Each row is a point on a tangle of strands that fork, close into loops and nearly touch. The rows are in no order.
In the rows, 128 means zero.
Points whose rows are less than 44.3 apart are linked; no others are. Some points are linked to none.
tezu: [119 107 122 142 134 126 117 107  98 141 134 125]
Tidat: [ 88 153 185 121 130 108 157 171 162 135 150 147]
gov: [ 87 122 116 113 139 122 149 136 160  86  91 151]
tem: [ 77 126 132 115 128 115 158 153 161 101 107 157]
Gebir: [145 163 152  61  90 138 138 131 146  81 138 127]
rofil: [153 132 123  80  99 160 109  95 138 110 138 103]
Vud: [130 157 164 113 148 118 145 126 116 148 141 137]
Fub: [105 169 184 114 142 104 151 163 146 133 158 141]
bepim: [133 103  98 199 144 101 152 146 137 163 120 136]
tilif: [ 99 125 133 117 142 123 148 120 135 116 109 147]
vebem: [121  61  84 188 157 121 138 153 165 152  91 132]
goze: [100 120 113 120 144 120 151 117 153  99  93 141]
Bisi: [138 123  65 108  96 157  52 110 123  88  74  84]
ves: [149 145 160 104 132 116 140 121 110 140 143 129]
gagu: [117 125 120 194 133 104 147 134 112 178 133 140]
fod: [141 107 124 102  96 159 100 100 131 114 129 105]
bup: [133 123  99  58 103 167  47  92 125  85 112  74]
dema: [135 125 153  68 113 143 137 134 145  83 114 138]
Dav: [159 163 119  76  95 154  81  72  91  84 170  81]
Tis: [138 123 137 142 142 123 117 118  82 165 162 124]
Vopin: [ 74 118 121 119 124 108 168 165 186  85 103 154]
veg: [131 124 105  38 100 164  70  87 147  82 112  75]
kiso: [160 135 136  89 100 147 125 105 131 116 145 113]
vaduf: [ 97 135 158 169 129 101 168 165 145 148 104 167]
dulam: [ 85 115 154  77 127 120 146 147 156  86 122 150]
dut: [ 76 138 169 114 127 111 160 172 163 131 137 154]
bom: [164 139 114  57 108 162  59  80 112  73 142  71]
topu: [144 145 131 188 159 136 100 123  50 189 158 136]
vepub: [120 126 111 212 138 110 133 138  97 180 141 139]
Fotot: [151  99  82 226 164 127 124 159 116 168 114 138]
mamul: [118 138 121 205 145 124 117 135  80 190 155 139]
fived: [ 68 128 150 108 126 113 156 165 163 110 122 156]
Fudo: [159 155 116  76 105 160  71  81 103  85 161  78]
puloz: [175 147 137 115 101 128 118 108  98 138 166 108]
kag: [144 149 122  44 102 169 105  97 162  78 119 103]
rubo: [166 145 147  88 103 136 137 111 125 119 136 120]
movav: [134 103  92 217 151 106 139 155 126 166 124 135]
gapuf: [110 126 106 164 132 108 162 129 148 142 107 144]
Vagod: [189 133 119 183 144 156  93  92  35 184 135 127]
Pagi: [123 111  80 185 153 121 123 134 130 137 121 122]
guze: [115 118 106 162 141 107 169 146 168 131  91 152]
mabub: [145  78  85 229 172 123 125 166 114 167 101 150]
vuv: [117 113  93 181 143 108 147 129 141 148 119 134]
Nida: [106 136 149 105 140 124 144 130 127 124 120 152]
dof: [ 89 123 170  69 130 109 152 154 162  93 141 140]
regu: [152 132 105  58 109 169  44  88 112  81 129  74]
poze: [127 138 140 160 146 119 122 121  89 180 162 127]
riti: [145 145 129  55  97 164 121 107 159  88 120 117]
zuzak: [118 105 127  94 116 134 130 107 150  83  82 127]
Gali: [129 145 131 194 151 133 107 130  62 192 160 140]
Tasaf: [171 134 142 131 113 130 111 114  84 149 167 112]
remes: [120 145 148 163 144 115 137 126 103 192 155 134]
tado: [147 107  71 216 170 142 108 147 122 160 102 134]
Panef: [131  63  84 225 175 125 120 164 127 165  89 146]
Fadu: [138 140 116  40 105 167  91  88 153  79 117  87]
Ligu: [154 181 137  84  82 139 118  81 102 112 169 105]
Govad: [154 124 140 137 132 128 114 115  86 152 159 119]
reb: [111 127 131 190 130  98 165 138 128 174 115 146]
fele: [150 144 146  62  98 149 134 127 148  86 124 129]
Bosil: [123  78  89 177 155 119 145 147 169 150 100 134]
naneb: [153 170 126  82  89 149  99  74  92 100 180  94]
puso: [112 117 153  79 125 129 142 140 143  86 112 146]
Repuz: [130 139 173  64 109 111 148 150 145  80 146 131]
Duni: [134 148 164  62  91 120 144 146 148  74 146 129]
sotak: [107 134 148 177 134 102 169 145 136 162 107 159]
nutik: [127  98  96 166 154 113 162 145 172 139  91 143]
mus: [116 162 174 110 145 113 151 149 128 135 143 145]
gine: [108 137 174  71 124 106 152 158 154  93 146 136]
Gege: [118  49  88 208 168 118 131 160 144 158  83 140]
fifu: [138  99 130 115 111 142 116 103 120 120 122 114]
Lusov: [ 86 130 161 155 125 100 170 171 151 138 110 163]
Runa: [124 155 162 175 144 118 144 132 111 204 153 133]
giz: [167 165 135 104  89 135 120  98 104 127 167 106]
nir: [135 110  69 200 165 133 104 142 122 145 111 123]
gumo: [146 132 150  93 126 127 137 117 117 127 131 130]

A tip is a point with one link. Name the tips that can be reached along the links from each point below, in the order of the rows.
gagu => topu, Lusov
riti => Runa
goze => Vopin, Nida, fifu

How many points has the smallest loop of links through each point below? Write none if it is on no loop.
gine => 9
tilif => none
vuv => 7
gapuf => 12
Govad => none
Gali => none
